Points on a hilly landscape, in no order, each with its height.
From any point a climber steps to the highest of the 2 points nearest to it. It stops when none of these is higher. Distance is the straight distance between rows; heights are no part of it.
riruf: [156, 167, 89, -205, 137, 431, 132, 313, 103, -108, -16, -197, -96, 40, -94, 104, 220, -381, 245, 64, 169, -142, 318, -114, -182, 330, 46, 137, 43, 182, -557, 310, -75, -105, 157, 142, 171]  h=19.2
nav: [-332, -20, 63, 94, -102, -88, -398, -58, 134, 74, -73, 454, 113, 89, 11, 157, -230, 112, -145, -95, -239, -105, 253, 315, 154, -197, 198, 305, -215, 124, 567, -400, 234, -148, -531, -219, -150]  h=18.3
mil: [-226, 76, -53, -3, -143, 21, -190, 69, -79, 99, 119, 350, 62, -405, -360, -138, -225, 251, -227, -139, 34, -442, -34, 253, 98, -24, -168, -97, -114, 416, -182, -344, 68, 29, -324, 105, 452]  h=35.0
Biza: [312, -266, 43, -81, -19, 105, -241, 200, -77, -319, 106, -132, 26, 106, -106, 252, 104, -106, -242, 111, 247, -112, 89, -262, -226, 54, 189, -205, -262, 30, -222, 495, -48, -356, -62, 157, 214]  h=8.0
duk: [-345, -144, -127, -138, 139, 86, -112, -363, 106, -90, 33, 129, 47, 484, 63, -131, -232, 389, -129, -198, -305, 43, 318, 255, -221, -116, -115, -319, -252, -46, 175, -302, 169, -248, -380, 65, -70]  h=20.7
Nokit: [16, 282, -335, -304, 40, 19, -184, 270, -317, 287, -35, 192, -127, -312, -395, -231, 83, -8, -183, 184, 327, -447, -434, 175, 47, 117, -4, -63, -19, 156, -397, 86, 114, -23, -86, -102, 283]  h=20.5
turul: [-178, 191, -317, -25, 186, -159, -88, 145, 159, -109, -94, 234, -44, -100, -168, 378, -200, 413, -115, -168, -173, -257, 139, -36, -27, 73, 24, -270, -363, 60, 2, -128, 118, -78, 121, -331, 410]  h=15.7
lige: [-23, -49, -98, -500, 352, 120, 173, -221, -39, 159, -54, 41, -42, 239, 107, -114, 32, 204, 181, -135, -132, -177, 125, -97, -430, -71, -111, -343, -34, 3, -308, 162, -63, -292, 23, -79, 35]  h=4.9
loro: [304, 92, -38, 301, -36, 8, 179, 201, -131, -449, 121, -114, -112, 119, 87, 193, -9, -195, 206, 61, 354, 124, -71, -395, 219, 278, 142, 234, -221, 135, -226, 479, -306, -34, 65, 98, -331]  h=46.2
lem: [-40, -1, -153, 141, 119, 159, 534, -5, -24, 518, -473, -225, 98, 94, -113, -60, 73, -145, -251, -501, -70, 95, 335, 464, 51, 492, 106, 65, 204, -33, -426, -358, -141, 164, 191, 30, -159]  h=21.8
purup: [374, -19, -72, 19, 42, 246, -62, 98, -143, -149, -10, -115, 106, 87, 1, -49, 80, -117, -75, -269, 16, 97, -109, 160, 86, 72, 161, -107, -141, 293, -165, 54, -141, -53, 102, 658, 110]  h=31.4
rad: [-59, -10, -97, -302, -50, -99, -34, 120, -127, 126, 24, 371, 74, -263, -180, -121, -243, 114, 138, 35, -123, -303, -117, 100, 98, -119, 23, 23, 9, 215, -121, -135, -83, 125, -72, 187, 339]  h=31.8
naruv: [-369, -113, 187, 7, -194, 55, -196, -210, 281, 45, 184, 299, -49, -289, 152, 69, -325, 299, -107, -182, -298, -246, 176, -162, 122, -7, -346, -77, -121, 209, 311, -531, 97, 136, -497, -102, 113]  h=42.6
tikol: [244, 63, 220, 208, -463, -213, -316, -128, -200, -80, 46, 171, 133, -408, -27, 238, 261, 275, -108, 84, 21, 4, -300, -268, -14, -40, -383, -50, -89, -114, 515, -388, -17, 57, 252, -142, 55]  h=41.2
tili: [-351, 70, -49, 399, 162, -226, -95, 187, 61, -311, 24, 31, 0, 12, -75, 25, -320, -258, -62, 14, -20, 47, 135, 339, 382, 39, 320, 239, 140, -250, 340, -188, -74, 57, 17, 292, 212]  h=12.0
vigu: [8, -181, 150, -205, -288, -384, 0, 212, 246, 92, 153, -34, 174, -361, 192, -59, -346, 33, 233, -85, -111, 172, 77, -75, 144, -54, -159, 72, 23, -295, 49, -180, 79, 449, 83, 94, -390]  h=47.0
pez: [258, 85, -154, 271, -247, -55, -226, -139, -428, -211, -79, 108, -361, 147, 369, 132, 235, -24, -29, 340, 308, -65, -417, -195, 3, -78, -117, 131, 156, 136, 439, 116, -294, -136, -65, -337, -156]  h=32.4
mezas: [137, 35, 455, -242, 2, 266, 198, 336, 115, 55, 72, -301, 216, -104, -411, 239, 181, -335, 260, 11, 187, 204, 202, 195, -181, 35, 165, 380, 54, 239, -397, 270, 73, -161, 291, 148, 193]  h=20.6
mot: [105, 193, 84, 71, -174, 248, 44, -78, -384, -208, -3, 336, -201, 206, 138, -32, 132, 132, 539, 271, -207, 69, -172, 0, -12, -316, 77, 196, 87, -1, 339, -84, -446, -51, 227, 18, 120]  h=27.7
pupet: [255, -57, -91, -197, 168, -333, 103, -28, 16, 361, -189, 16, 23, -48, 263, -148, -287, 105, -341, -338, -106, 4, -320, -3, 8, 137, -48, -288, -92, 38, -224, 32, 155, 109, -100, 87, -280]  h=16.8
dumul: [132, 23, 342, -187, 74, -81, 153, 74, -210, 200, -198, -15, 385, -27, -456, 17, 249, -66, 283, -19, -173, 196, -49, 312, 95, -258, 472, 510, 105, 208, 87, -9, -58, -169, 151, 67, 119]  h=24.9
Badaz: [-58, 115, -181, -208, 433, -193, 216, -28, 106, 284, -280, 21, -80, -8, 11, 245, 9, 207, 2, -61, -226, -328, 134, -259, 8, 226, -24, -295, -121, -104, -89, -235, 41, -12, 174, -306, 258]  h=17.4
Vilen: [98, -149, -15, -491, 156, -166, 161, 233, -34, -34, 8, 22, 130, 90, 88, -80, -133, 231, 203, -238, -5, -9, 19, -274, -355, 83, 215, -231, -182, -88, -289, 451, 36, -272, -52, -125, -128]  h=4.1
zub: [-373, 0, -121, 40, 123, -310, -226, -127, 266, 204, -180, 170, -92, 37, 1, 160, -113, -49, -148, -35, -22, -373, 163, 134, 197, -84, -25, 19, 33, 74, 295, -375, 65, -51, -341, -147, 51]  h=16.7
vupub: [103, -201, -30, 111, 63, -200, -189, 49, 221, -5, -297, -97, 56, -414, -45, 19, -108, -124, -271, -223, 110, -354, 101, 87, 351, 80, 50, -196, -135, 84, -265, -183, -5, 151, -93, 320, 192]  h=37.2
Bubak: [179, 287, -145, 572, 7, 219, -184, -354, 66, -18, -21, -77, -339, -88, 115, -41, 33, 200, 19, 69, 11, -329, 13, -240, 16, -82, -235, -155, -103, 230, 411, -40, 128, 223, 166, 18, 484]  h=30.0
Fidas: [83, -484, 281, -173, 83, -179, -275, 92, 181, -215, -141, -144, 118, -125, -34, 315, -2, -82, 71, 147, 117, 117, 344, -427, 6, -84, 76, 7, -183, -197, 156, 200, 173, -253, 220, 27, 159]  h=1.1
faz: [321, -121, -210, -170, 210, -129, 268, -88, 10, 176, -295, -178, -30, 295, 198, -40, 40, 97, -287, -291, -150, -32, 71, 130, -10, 350, 134, -160, -46, 56, -313, 198, 9, -188, -49, 64, -414]  h=18.4
nis: [355, 24, 61, -285, -216, 17, 86, -74, -73, -139, 168, -63, -67, 314, 246, -38, -22, -1, 106, -103, 7, 153, -225, 29, -111, -178, -86, -66, -49, 260, -30, 382, -32, -93, 2, 138, -493]  h=6.5
votin: [-63, -6, 334, 40, 8, -315, -4, 7, -188, 190, -243, 162, 300, 7, -33, 26, 47, -169, 41, 188, -399, 262, -70, 53, 169, -242, 306, 458, 52, -73, 501, -371, -5, 54, 40, -65, -191]  h=20.4
tifab: [279, -12, 24, 1, -162, -2, -89, -33, 71, 87, -54, -161, -306, -366, 269, 66, 66, -242, 9, 71, 180, -302, -188, -277, 126, -36, -407, -118, 153, 62, -65, -32, -143, 376, 186, 48, 16]  h=15.5
dades: [62, 71, -32, 151, -80, -320, -332, -18, 3, -14, -93, 115, -67, -245, -196, 339, 284, 74, -342, 96, -15, -110, -205, -155, 104, 61, -224, -163, -132, 140, 424, -74, 150, -103, 75, -177, 195]  h=36.0
Katav: [318, 123, 26, -97, -101, 332, -79, 39, -435, -125, 22, 214, -89, 115, -135, 4, 170, -10, 188, 135, -40, -9, -311, 87, -15, -266, 41, 32, -115, 381, 99, 130, -291, -116, 180, 390, 180]  h=29.5
likos: [-174, -162, 155, -279, -464, 142, 7, -25, 263, -115, 511, -125, 228, -70, 125, -222, -22, 23, 383, 141, -108, 287, 65, 69, -263, -235, -299, 103, 289, -260, 66, 8, -11, 262, 110, -112, -297]  h=43.2
Lud: [119, 51, -102, -90, 408, -126, 394, 72, 34, 404, -506, -170, 24, -98, -15, 119, 69, -118, -90, -248, -72, -185, 238, -18, 142, 380, 35, -77, 61, -71, -393, -186, -75, 96, 180, -65, 56]  h=19.4
duzi: [185, -43, -66, 176, 201, 41, 20, -184, 63, 76, -339, -98, 82, 109, -311, 471, 83, 160, -289, -414, -47, -288, 257, 65, 123, 104, 139, -227, -305, 368, -157, -334, 88, -148, -15, 169, 213]  h=40.0
Folad: [186, -183, 240, -90, -104, -162, -17, -10, 337, -100, -60, -334, -2, -252, 241, 118, 35, -86, 182, 103, 203, 22, 204, -437, 108, 49, -213, -7, 39, -129, -69, 192, 32, 175, 270, -16, -126]  h=14.1
rir: [-95, 165, -11, 117, 105, 426, 69, -255, -131, 42, 101, 97, -313, 515, 355, -374, -206, -144, 130, 2, -32, 258, 13, 230, -83, -258, -233, 16, 156, -114, -97, -12, -233, -54, -56, 495, -210]  h=25.1
gib: [372, -95, -123, 80, 151, -84, -165, 205, -84, 91, -141, -202, 131, -289, -251, 166, -20, -28, -344, -79, 192, -15, -282, 38, 286, 169, 216, 36, -167, 231, -231, 4, 183, -9, 71, 349, 168]  h=34.0
Baf: [-390, 21, 111, -91, 91, -197, 86, -9, 107, 181, -56, -190, -17, -170, -160, 79, 169, -444, -20, 268, 133, 0, 126, 55, 56, -76, -76, 336, 377, -34, 137, 101, -122, 82, 101, -411, 165]  h=30.2
dop: [-158, 222, -55, -461, 251, -76, 171, 181, -51, 215, -166, -98, -31, -191, -268, 111, 110, -292, 183, 124, 162, -407, 189, 97, 26, 107, -26, 299, 162, 95, -253, 33, -199, -58, 109, -194, 293]  h=26.6
rez: [493, 184, 88, 244, -317, -36, 27, 196, -327, -361, 44, 119, -57, 94, -81, 61, 131, -90, 311, 405, 371, 92, -253, -77, 252, 42, 333, 420, -213, 367, -217, 513, -102, -17, -53, -122, -452]  h=43.6
Kem: [203, 139, -79, -171, -308, -53, -266, 219, -165, 114, 40, 45, -47, -435, -198, -116, 108, -157, -162, 165, 297, -410, -314, -19, 21, -36, -310, -42, 43, 135, -236, 170, -66, 138, 62, 50, 84]  h=17.8
liv: [380, 137, -141, 314, -149, -167, -74, 75, -589, -138, 43, 41, -137, 142, -11, 18, 160, 1, -342, 158, 212, 107, -686, -25, 139, 57, 52, 163, -11, 154, 263, 192, -90, -214, 36, 59, -221]  h=35.1
pek: [24, 189, 25, -303, -128, -223, 114, 172, -252, 303, 11, 359, -72, -157, 208, -215, -247, -35, 247, 25, -143, -44, -348, -17, -2, -184, -58, 200, 152, 14, -41, 67, -186, 164, 47, 14, -114]  h=29.0
fofu: [230, -264, 60, 66, 132, -19, -89, -475, 237, 48, -131, -240, 113, 12, 243, 96, 83, 149, -144, -195, -179, -35, 177, -225, 55, 13, -160, -353, -101, 0, 219, -209, 91, 131, -125, 212, 64]  h=48.0
vef: [171, -29, -84, -135, 33, -14, 354, -197, 352, 225, -23, -461, 61, 331, 156, -27, 227, -67, -300, -63, -85, 132, 200, 121, -38, 320, -84, -48, 122, 51, -320, 218, 264, -193, -95, -176, -596]  h=20.0
Lapud: [-443, -105, -116, 360, 255, -31, 72, -17, 20, -314, 11, -307, -77, 226, -82, 89, 63, -377, -201, 188, 93, 372, 108, 194, 138, 97, 345, 152, 169, -172, 340, 116, -64, -99, 200, 36, 93]  h=11.2
Buref: [-522, 112, -71, 319, 61, 264, 17, -38, -6, -77, 296, 173, -17, 148, 146, -165, -254, 73, 295, 25, -157, 384, 35, 39, -79, -37, -100, 66, 179, -416, 438, -376, 37, 197, 119, 157, 204]  h=29.9
kadap: [45, -44, -136, -117, 77, 311, 173, -426, 195, 275, -153, -313, 31, 470, 142, -232, 193, -136, -192, -199, -92, 96, 266, 367, -173, 175, -228, -7, 213, 20, -215, -58, 30, -23, -252, 46, -287]  h=21.9
lim: [-426, 101, -98, -98, 237, 39, 293, 17, -82, 80, 74, 96, 30, 229, -93, -320, -206, 49, 128, -308, -202, 147, 55, 347, -217, 0, 140, -171, 90, -267, -241, 8, -97, -206, 58, 110, 114]  h=27.0
medup: [-149, -133, -124, -159, -174, -194, -69, 312, 317, -300, 240, -117, 23, -152, 257, -272, -364, -13, 134, -69, -47, 64, 189, 40, 7, 86, 24, -120, 0, -521, -122, 94, 115, 229, 67, 105, -287]  h=42.7
nubef: [54, 183, 15, 270, -83, 336, 376, -193, 250, -54, 285, -436, -97, 287, 249, -162, 162, -115, 131, 140, 88, 304, -31, -159, -154, 212, -196, -44, 260, -218, -52, 288, 156, 221, 61, -164, -448]  h=44.1
nisut: [37, 174, -89, 372, -142, -110, -158, 261, -161, -321, 7, 324, -24, -218, -110, 47, -276, -34, 31, 168, -28, -49, -136, 224, 405, -86, 313, 156, -68, 18, 277, -128, -184, 219, 88, 336, 286]  h=12.8
kiz: [249, -178, -25, -147, -225, 11, -227, 55, -96, -495, 215, -45, -39, 121, 281, 27, 76, 67, 71, 45, 251, -34, -6, -343, -209, -97, -22, -128, -121, 6, -51, 482, -61, -107, -28, -35, -156]  h=7.3
Sada: [176, 122, -74, 222, -277, -83, -385, 162, -301, -215, 131, 225, 115, -227, -408, -180, 83, 134, -231, 124, 176, -108, -436, 203, 210, -29, 180, 112, -62, 14, 141, -82, 95, 149, -17, 260, 288]  h=14.0
Bomo: [-5, -103, 283, 241, -376, -106, -271, -236, 11, 119, 161, 213, 99, -337, 180, 157, -119, 158, -32, -150, -68, -72, -78, -235, 135, -160, -423, -85, -38, 111, 461, -549, -16, 368, -187, -9, 81]  h=47.3
zef: [114, 279, -70, 384, 80, -37, -195, -262, 166, 222, -142, 19, -269, -162, -78, 159, 312, -44, -366, -47, 47, -357, -223, -285, 29, 203, -418, -201, 13, 208, 253, -164, 129, 85, 99, -66, 418]  h=32.3
noreg: [-550, 55, -234, -49, 108, -97, -10, -155, 364, 129, -11, 147, -133, -97, -38, -108, -236, 2, -48, -4, -54, -528, 501, 131, 21, 27, -95, -39, 172, -197, -114, -421, -71, 64, -171, -71, 292]  h=15.3
Zekeg: [504, -111, 98, 45, -136, -70, -139, 140, -471, -202, -167, 99, 130, 97, -119, -149, 394, 35, -19, 416, 95, 168, -447, -152, 58, -189, 527, 393, -244, 315, 37, 344, 25, -103, -122, -245, -253]  h=40.9
gop: [-443, -57, -138, -37, -150, 253, 85, 48, 172, 332, 252, 61, 192, 57, 101, 103, -101, -240, 20, 135, -73, 487, -194, 244, -174, -415, -135, 131, 296, -217, 54, -96, 22, 241, -420, -252, -35]  h=34.7
zasas: [196, 78, 194, 50, -127, -224, -221, -11, -226, -89, -273, 340, 116, -92, 64, 246, 297, 35, 15, 380, -425, 5, -146, -119, 87, -317, 238, 122, -190, 221, 508, -258, -58, 26, 79, -259, -15]  h=22.4
Zuvit: [-312, -67, 238, 52, -97, 198, -65, -158, 66, -68, 65, 235, -25, -376, -144, -58, -267, 450, -351, -382, -183, -345, 259, 13, 60, 84, -408, -202, -228, 444, -163, -405, 11, 47, -408, -123, 276]  h=38.9
lep: [97, -17, -35, -104, -103, -282, -72, 265, -272, -167, -51, 212, -135, -224, 169, 105, -67, -47, 130, 179, 24, 13, -245, -281, 58, -47, 40, 50, -51, -104, 241, 77, -147, 140, 88, -135, -93]  h=26.7
tabo: [-400, 42, 56, -65, 19, -78, 242, 97, 215, 147, 176, -272, 7, -98, -15, 142, 54, -399, -78, 266, 163, 342, -1, 64, -40, 29, -44, 62, 243, 4, 23, 265, 133, 93, -110, -716, -272]  h=33.7
Pozi: [-285, 5, 115, 274, 237, 497, 56, -446, 12, 61, -67, 112, -129, 518, 110, -379, -151, 397, -62, -92, -263, 166, 381, 173, -132, -35, -260, -226, -51, -189, -67, -363, 121, -46, -566, 289, -36]  h=22.0
Zurul: [300, 133, 114, 117, -188, -349, -147, 295, -435, -27, -193, 375, 103, -299, -10, 10, 123, 124, -128, 296, -149, 54, -554, -147, 51, -68, 301, 107, -163, -34, 361, -141, 66, 55, 90, -348, -101]  h=24.4
kaz: [-38, -86, -10, -297, 277, -30, 256, 43, -38, 72, -152, -207, 196, 248, -350, 310, 35, 192, 32, -227, 48, -170, 345, 25, -267, -93, 296, -24, -155, -119, -221, -49, -36, -386, 236, -101, 169]  h=2.5
ridun: [-152, -32, 6, 20, -45, 190, 331, -40, 276, 217, -104, -351, 289, 15, -154, -63, 87, -190, -187, -362, 56, 35, 404, 598, -41, 158, 90, -90, 132, -120, -571, -77, 72, 229, 26, -116, -183]  h=24.6
Gakup: [-40, -88, 85, 119, 255, 93, 155, -514, 267, 218, -249, -229, 81, 204, -87, 239, 44, 253, -108, -414, -204, -270, 432, -98, 94, 81, -98, -161, -204, 68, 161, -519, 78, -12, -210, -8, 117]  h=44.0
Sonus: [-454, -134, -296, 165, -138, 360, -20, 117, -29, 21, 367, 180, 41, 160, 138, -65, -96, -122, 214, 82, -169, 643, -123, 118, -392, -246, -101, 71, 281, -573, 368, -272, 181, 89, -119, -64, 9]  h=31.7
Tal: [-387, 257, 7, 263, 356, 216, 115, -219, 44, 281, 47, 200, -218, 305, 320, -260, -342, 211, 168, 73, -297, 135, -9, -150, -212, 20, -269, -84, 65, -271, 99, -280, 68, 111, -44, 94, 91]  h=28.4
Zono: [134, -137, 94, -359, 77, -288, 75, -136, -65, 533, -74, 53, 199, 123, 88, -98, -193, 138, 34, -400, -163, 54, -290, 190, 9, -157, 1, 97, -2, 220, -26, -105, 150, -33, -309, 158, -295]  h=15.1
Gar: [195, -11, 6, -310, 6, 144, 61, -32, -221, -19, 77, 132, -207, 133, 235, -335, -119, 132, 154, -217, -157, 115, -148, -22, -286, -180, -204, -396, -80, 91, -375, 296, -127, -95, 90, 287, -140]  h=5.7
Zivad: [626, 105, 126, 96, -398, -47, -115, 194, -555, -168, 94, 174, 68, 22, -108, -175, 274, 315, -24, 103, 257, 351, -781, -25, 31, -65, 378, 233, -131, 14, 63, 263, -51, -94, 63, -24, -194]  h=38.2
funu: [-232, 51, -270, 274, 428, -108, -36, -119, 199, -312, -54, -119, -339, 276, 119, 120, 94, -166, 3, 178, 27, -24, 211, -240, 141, 239, 185, -31, 91, -151, 438, 12, 99, -161, 73, -151, 180]  h=10.6
fudi: [-110, -347, -2, -286, 245, -214, -172, -153, 155, -125, -97, -323, 173, 168, -61, 247, 122, 84, -63, -79, 21, 6, 393, -2, -190, -67, 191, -81, -35, -205, 74, 16, 106, -382, 119, -77, 44]  h=1.7
palom: [88, 70, 34, 353, 5, 19, 252, -68, 57, -419, 246, -263, -148, 303, 261, -62, 44, -156, 235, 32, 246, 211, 175, -429, -24, 341, -43, 49, 17, -123, -152, 463, -133, 55, 69, -196, -464]  h=43.9
tugus: [144, 60, 119, 63, -354, -29, -427, 342, -173, -98, 105, 53, 92, -408, -417, 7, 269, 7, -216, 338, 342, -245, -271, -212, 22, 130, -42, -5, -129, -225, 19, 105, 48, -95, 74, 193, 189]  h=15.6
Bezo: [-277, 108, -181, 9, -3, 238, -81, -139, -293, -188, 263, 209, -343, 337, 283, -339, -204, 97, 444, 258, -96, 77, -35, 108, -167, -323, -136, 89, 209, -191, 171, 31, -301, -101, 146, 137, -98]  h=26.3
Fuz: [321, -248, -57, 424, 54, 155, -227, 47, -73, -339, -13, -151, -278, 34, -120, 286, 336, -192, -374, 215, 402, -56, -40, -492, 47, 219, 111, -153, -215, 33, 5, 363, -78, -269, 37, 167, 227]  h=8.6
Bepi: [-194, 199, 98, -118, -91, 230, 414, 107, 271, 3, 221, -207, 165, 5, -54, -224, 3, -191, -6, -83, 44, -8, 278, 371, -205, 247, -36, -239, 247, -122, -590, 327, 133, 146, 193, -103, -235]  h=26.9
bufa: [-70, 38, 216, -96, -22, -129, 84, 229, -146, 51, 97, 297, 244, -35, -293, -425, -28, 179, 380, -109, -191, 261, -215, 389, 54, -224, 640, 421, 279, -111, -44, 22, -34, -41, 73, 74, 187]  h=27.1
sab: [-104, -205, -154, 103, 30, -112, -78, 60, 271, -271, -25, -39, 95, -180, 101, -182, -276, -48, -111, -188, -40, -133, 334, 77, 311, 124, 134, -241, -58, -381, -126, -62, -68, 248, 50, 433, 124]  h=39.9
luta: [-450, -66, 112, 0, 40, 182, -75, -143, 25, -141, 173, 278, 134, 256, -114, -33, -339, 373, 55, -281, -249, 21, 242, 351, -19, -154, 58, 131, -139, 194, 319, -402, 79, -250, -492, 157, -9]  h=19.6
pidi: [-424, -67, -78, -193, -436, 116, 17, 22, 366, -13, 487, -129, 240, -103, -69, -18, -6, -137, 60, 214, 0, 312, 102, 399, -150, -340, -170, 4, 303, -71, -90, 150, 117, 243, -177, -321, -187]  h=38.6
Gubog: [-28, 94, -343, 350, 365, -88, -12, -153, 231, -54, -232, 31, -486, 55, 307, -55, 159, -45, -149, 137, 44, -429, 106, -398, 100, 249, 37, -304, -1, -150, 179, 105, 123, 39, -25, -232, 201]  h=10.0
tun: [2, -26, 248, 50, -224, 196, 239, -69, 158, -76, 350, -417, 100, 61, 174, -2, 83, 34, 323, 51, 47, 562, -51, -134, -99, -139, -201, 77, 213, -265, 175, 150, 41, 259, 309, -90, -332]  h=48.2
kuge: [28, -351, 82, 19, -208, -302, -285, -161, 251, 58, -8, -59, 82, -321, 307, 66, -119, -1, -60, -164, -51, 14, -8, -219, 254, -138, -265, -254, -27, -184, 266, -325, 59, 318, -125, 211, -196]  h=52.9
Mosim: [121, 193, -191, -470, 231, 206, 32, 320, -259, 311, -137, 45, -43, -226, -311, 108, 206, -203, 130, 151, 146, -326, -250, 74, 26, 149, 112, 64, -175, 351, -247, 50, -96, -102, 13, -28, 257]  h=23.5
gite: [-310, 101, 35, -196, 115, 175, 446, 56, 136, 283, 237, -218, 69, -99, -5, 39, 109, -192, 96, -62, -75, 279, -135, 123, -240, -11, -79, -170, 276, 39, -331, 285, -13, 211, 58, -493, -77]  h=30.1
sute: [-384, -52, -88, -78, 22, -115, 109, 282, -42, -95, 240, 389, 126, -61, -199, -349, -401, 216, 345, -109, -260, 189, 1, 304, -105, -110, 289, 125, 118, -171, 78, -39, -191, -74, 117, 214, 198]  h=28.9
sos: [116, 242, -207, 370, -191, 211, -250, -275, -335, -343, 134, 116, -365, 24, 196, -31, 80, 235, 50, 324, 238, -146, -285, -172, -100, -73, -315, -149, 66, 73, 358, -54, -108, -76, 123, -161, 240]  h=30.4
badi: [-41, -171, 594, 13, -149, -132, 256, 147, 297, -153, 108, -210, 223, -236, -71, 207, -68, -237, 175, 222, 229, 325, 243, -381, 32, 118, -135, 146, -74, -52, -148, 329, 270, 7, 393, -229, -339]  h=13.0
ziz: [195, -73, 79, -422, 199, 25, 207, 294, 36, 91, -99, -158, 119, 97, -299, 171, -141, 134, 199, -223, 253, -179, 183, -138, -351, 118, 414, 76, -218, -98, -707, 376, 172, -288, 28, -170, 46]  h=3.4
lel: [-186, 165, -121, 119, 99, 494, 139, -316, 131, 307, 23, -68, -17, 550, 217, -418, -54, -114, -97, 18, -88, 399, -5, 246, -236, -87, -348, -35, 292, -296, -266, -27, 88, -5, -355, 155, -203]  h=23.7
Dagit: [233, -143, 268, -184, 30, -108, -55, 50, 14, 16, -133, -290, 190, -3, -287, 122, 244, -304, 46, 129, 146, 90, 159, 186, 138, -145, 87, 474, 51, 370, -3, 204, 14, -171, 155, 117, -73]  h=22.6
zugal: [215, -311, -171, 282, 296, -132, -70, -139, 252, -41, -330, -185, -306, -40, 128, 165, 296, -117, -398, 91, 119, -165, 166, -470, 216, 299, 32, -190, -91, 69, -89, 273, 35, -218, 26, -20, 54]  h=9.3

Two climbers start at each pair of points below. Name the first point that both come to, or write never.
ziz, Badaz | tabo
Tal, Gubog | never
faz, Zono | kuge
Fuz, tifab | Kem

Call two points neighbours if one is among the 2 nearest of the other. Go from one point of each pair to the other, from neighbour to neighbour, staying as high as possible. Name the lowest point that can't be avoided.
tun, loro | palom
tun, tabo | riruf
loro, sute | votin
tun, kuge | Bubak

For each start below, name the point where the climber stops.
fudi | tabo
sos | loro
zasas | kuge
